Each scene shows the same named points in several views. A view is turned or mirrored, and shifted as a whole, has a little noise and may leave points out.

Scene 1
View 1
fafim: -10	-10	8	-1	6	-53	-32	1	14	8	1	-30	-61	2	-1
soru: 13	-42	2	58	30	21	3	-43	-20	-12	-67	-8	1	36	-23
zuna: 2	-14	18	23	18	-24	-19	-7	-2	5	-11	-17	-30	13	-4
fet: -13	-38	1	26	26	-28	-11	-31	13	-7	-51	-34	-49	28	-13
Meka: 2	-23	22	48	39	1	-3	-19	2	8	-47	-22	-21	27	-19
Pur: -5	-12	-1	19	20	-33	-27	-3	14	13	-23	-24	-47	10	-17
Dab: 4	-20	36	24	19	-18	-10	-17	-11	-9	-8	-17	-16	20	12
rol: -3	-31	34	26	20	-21	-8	-26	-8	-12	-18	-22	-26	24	11
bok: 3	-35	-10	19	-2	-27	-21	-30	-9	-16	-28	-17	-36	17	-7
Nudud: -3	-12	29	9	15	-36	-21	-6	4	1	3	-23	-34	10	7
Sav: -13	-11	42	17	32	-31	-15	-2	17	11	-10	-32	-43	14	5
Vipa: 9	-15	3	49	34	-1	-11	-9	3	15	-47	-18	-22	20	-32
Bara: -6	-16	8	22	24	-32	-24	-6	17	14	-27	-30	-51	11	-16
View 2
Nudud: -19	-1	-6	-10	22	-11	2	19	22	-7	39	-2	-2	-13	13
rol: -9	-1	-10	4	18	-25	17	10	27	8	16	-11	4	-46	23
fet: 7	-31	-13	0	14	-60	5	-11	1	11	20	-14	7	-31	22
bok: 10	-11	-20	-13	-4	-29	0	-8	12	9	13	-13	28	-19	13
fafim: -15	-12	-6	-21	22	-16	-13	9	11	-20	50	-3	4	18	14
Vipa: -4	-16	-4	5	3	-56	-1	6	-8	29	-7	8	-17	-33	-21
Sav: -25	-12	2	-1	39	-30	1	17	15	-5	43	1	-20	-21	15
Pur: -9	-18	-6	-9	13	-39	-10	3	1	2	30	-1	-4	0	-2
zuna: -10	-1	-5	-7	11	-24	2	11	12	6	17	-1	-2	-20	1
soru: 13	-11	-14	18	-10	-61	19	-3	2	49	-34	-9	5	-75	-6
Dab: -12	5	-7	2	18	-14	15	17	27	11	16	-6	-2	-40	14
View 3
soru: -20	-7	-44	-28	67	11	0	70	-44	-5	1	-3	73	-4	-8
Vipa: -22	14	-19	-12	34	5	3	32	-41	-18	15	-22	45	15	-2
Meka: -15	9	-37	-15	34	6	-2	46	-53	-9	15	-16	59	14	-15
fafim: -13	45	7	-23	-7	19	-18	4	-16	14	-10	-8	-29	10	21
fet: -16	40	-37	-35	14	6	-15	52	-42	9	0	1	24	0	11
Dab: 0	5	-10	-23	28	44	-11	29	-21	23	-20	-7	15	12	-9
Bara: -17	38	-12	-19	4	7	-11	21	-34	3	3	-13	7	12	11
Pur: -22	37	-7	-19	11	8	-8	16	-30	-3	0	-14	3	12	14
bok: -19	26	-26	-39	30	14	-17	52	-24	17	-17	8	15	-12	19
Sav: 4	29	-9	-14	-8	34	-13	14	-30	17	-10	-12	1	27	-12
rol: -2	13	-18	-30	28	38	-13	43	-27	26	-21	-2	19	7	-7
View 4
bok: 2	12	5	37	-27	18	-1	-16	20	-34	46	35	16	-13	6
zuna: -2	3	-9	30	-3	12	-4	-7	14	-20	14	35	-3	-28	0
Bara: 11	-2	-6	21	-13	16	-6	-1	-9	-13	30	42	-8	-27	12
fafim: 21	4	-27	27	-14	-3	4	5	2	-16	21	52	-25	-2	36
Pur: 15	-1	-14	22	-11	12	-4	3	-7	-16	32	45	-7	-25	9
Nudud: -3	2	-13	36	-3	2	-3	-2	21	-17	4	38	-20	-16	18
rol: -20	4	16	36	-7	19	-13	-15	31	-18	10	26	-4	-24	8
Vipa: 0	-7	5	16	-6	31	-15	-3	-9	-15	29	27	18	-57	-32
soru: -28	1	42	34	-13	48	-24	-24	17	-30	41	9	44	-58	-44
Meka: -15	-8	15	22	-3	35	-21	-9	0	-13	19	24	12	-54	-22

Which points are out of place in each view (at most two, in the order of its rows)? Write - if all are in place.
view 1 -> -
view 2 -> -
view 3 -> Meka, bok
view 4 -> -
